A landscape with many valleys, sampled at points; each row gives a point and its height.
From any point a ball rolls to the lowest of the 5 points nearest to it. It stops when none of these is lower. Distance is the straight distance between rows; heights are no part of it.
(895): [ 96 122  97 102  63 111 108  83  91]  height 78.0
(274): [ 93  90  91 104 130 107  97 106 102]  height 42.0
(39): [ 96 108 103 136 122  77  40  99 111]  height 47.8
(940): [121 101 109  64  68  96 134  98  98]  height 53.9
(221): [104 106  64 112 140  91  94 100 106]  height 42.8
(143): [116 108  86 133 144  66  69 113 117]  height 49.3
(668): [ 74  97 116 120 109  99  65  98  89]  height 41.6
(770): [ 87 107 102 101 104 113 104  89  88]  height 80.9
(49): [ 88  79 106 107 126 102  88 114 105]  height 36.9
(551): [112 104  83  96  73 112 129  97 108]  height 73.7
(718): [ 83 123  88 124 105 107  76  82  83]  height 53.7
(163): [ 83 117 109 103  91 113  97  87  82]  height 67.5
(434): [110 110 102  91  56 100 125  93  94]  height 37.3
(587): [ 82 108 123  98 100 103  95  90  75]  height 56.2
(246): [ 98  90  82 107 140  98  89 111 109]  height 40.9
(170): [111 114 110  79  42  89 111  91  81]  height 24.6
(813): [106 109  71 114  60 110 119  96 106]  height 60.3
(563): [ 93  87 143  71 108  89 103 101  76]  height 47.3
(656): [103 110  85 136 133  71  58 104 105]  height 48.0
(228): [102 102  85  93 107 116 123  96 107]  height 26.0
(982): [104  78  98 108 139  94  77 122 127]  height 52.1
(720): [114 106 116  64  70  94 124  92  86]  height 50.6
(674): [ 95 129  71 116  79 113  95  83  95]  height 15.4
(1018): [102 117  76 120  43 102 112  94  95]  height 52.0
(538): [ 89  76 158  99 104  94  62 110 118]  height 38.3
(775): [ 98 100  76 110 131 103  97 101 101]  height 43.0
(761): [101 111 116  83  86 106 120  87  87]  height 80.2
(463): [105 101 133  47  90  87 108  92  70]  height 48.1
(456): [ 98 104  99  92 100 116 121  94  96]  height 57.8
(873): [120 100  93  89  53  96 134 103 101]  height 48.2
(365): [109 119  53 109 104 110 109  89 112]  height 45.3
(18): [109  95  99  80  90 112 138  99 109]  height 54.2
(277): [102 125  59 114 103 109  98  82 100]  height 46.5
(4): [ 86  82 138 115 110  95  57 108 113]  height 37.6
(175): [104 110  79 100  91 119 121  91 108]  height 53.3
(335): [ 97  77 125 107 122  98  64 115 130]  height 42.1
(677): [108  94  89  83 105 116 136 100 110]  height 41.5
(876): [ 82  91 123 102 115 104  89 104  89]  height 47.6
(323): [ 79 115  96 133 115  92  55  90  84]  height 47.0
(700): [ 96  64 133  92 124 101  94 124 118]  height 3.9
(310): [ 88  82 126 113 116  96  63 114 115]  height 37.7
(162): [104 120  62 113  75 112 108  86 106]  height 50.8
(847): [ 98 116  89 140 127  72  48 101 101]  height 47.2
(719): [100 121 105  93  65 109 114  87  89]  height 67.7
(343): [118 109 113  59  46  80 112  90  81]  height 38.5
(609): [121  90  70 107  60 102 139 107 109]  height 65.6
(245): [101  85  81 100 134 108 109 108 108]  height 38.8
(93): [ 97  79 119  78 122 104 122 114  97]  height 53.8
(40): [102  99 129  67  96  96 118  95  79]  height 41.9
(82): [100  68 103  94 139 104 106 122 116]  height 30.6
(977): [114  98 121  53  91  96 129  96  85]  height 48.5
(893): [ 98  90 124  74 110 104 126 102  89]  height 17.8
(544): [130  85 100  62  81  99 152 105 113]  height 67.8
(157): [ 95 105  80 119 132  92  74 102  98]  height 43.6
(374): [107 120 106 101  36  91 114  91  82]  height 12.9
(276): [ 88  87 142  87 108  94  97 105  81]  height 49.8
(980): [ 92  96 123  83 107 104 113 100  84]  height 42.5
(837): [111 127  50 115 118 101 101  88 105]  height 44.6
(52): [101  79 111  72 123 109 133 112 103]  height 61.4
(585): [103 118  92 108  46 102 115  93  92]  height 36.1
(1012): [101 110  63 113 126  99  94  95 101]  height 43.7
(312): [ 93  88 110  91 116 109 112 105  95]  height 54.9
(76): [ 98  86 103 115 130  89  62 113 120]  height 46.6
(1013): [ 87  80 136 105 113  97  74 111 107]  height 31.9
(388): [ 94 119 120  87  73 104 108  84  80]  height 78.8
(927): [119  95  89  87  67 101 141 102 111]  height 58.3
(864): [106 115  65 109  83 115 115  89 109]  height 51.0
(354): [ 86  79 127  92 117 101 102 111  94]  height 40.3
(947): [113 108 105  81  69 105 130  95  99]  height 51.1
(11): [118  96  46 127  58 100 123 104 111]  height 77.6
(682): [110  86  94 114 140  84  69 118 129]  height 50.2
(755): [ 93  72 117  95 132 104  99 118 109]  height 33.1
(14): [112 121  64 126 141  78  91 100  99]  height 43.8
(467): [123  92 100  73  73 101 144 100 108]  height 62.1
(2): [ 90  71 128  99 122  99  87 117 111]  height 20.9
(268): [ 81  85 135 114 108  96  70 106  97]  height 36.5
(524): [ 89 113  82 116 115 109  88  89  88]  height 57.7
(786): [ 87 104  94 127 123  88  57 100  96]  height 45.9
(427): [106  91 114  65 109 103 134 101  94]  height 46.1
(857): [ 92 116  76 120 123  98  78  91  89]  height 47.9
(812): [ 88 131  82 116  66 116  96  78  91]  height 25.8
(724): [105 114  87 101  60 111 122  92  99]  height 67.6
(72): [ 97  64 114  91 136 104 101 124 119]  height 27.0
(275): [ 87  91 104 118 124  97  66 106 104]  height 46.3
(319): [ 93 106  81 100 117 112 104  95  99]  height 46.4
(133): [ 79  98 110 110 114 105  81  99  87]  height 50.9
(722): [ 88 122  91 110  88 114  96  83  87]  height 85.4
(738): [102 101  93 124 133  79  56 112 114]  height 48.4
(547): [115  98  78 109  50 100 129 103 104]  height 55.0
(612): [109 113  99 101  42  95 119  95  90]  height 21.9
(421): [ 89  92 130 120 108  91  39  99 120]  height 42.9
(841): [104  74 116 102 132  98  70 120 139]  height 46.0
(848): [120 105 113  50  60  85 114  95  84]  height 45.8

For each start below, name the point where the ball stops.
(947) | (374)
(274) | (700)
(323) | (700)
(609) | (374)
(927) | (374)
(245) | (700)
(895) | (674)
(163) | (893)
(1012) | (700)
(720) | (374)
(761) | (893)
(813) | (674)
(770) | (228)

Two balls start at each pair of points below. Name the first point that both come to, or write -.
(551), (18) | -
(718), (275) | (2)
(276), (1013) | (2)
(467), (724) | (374)
(940), (463) | -
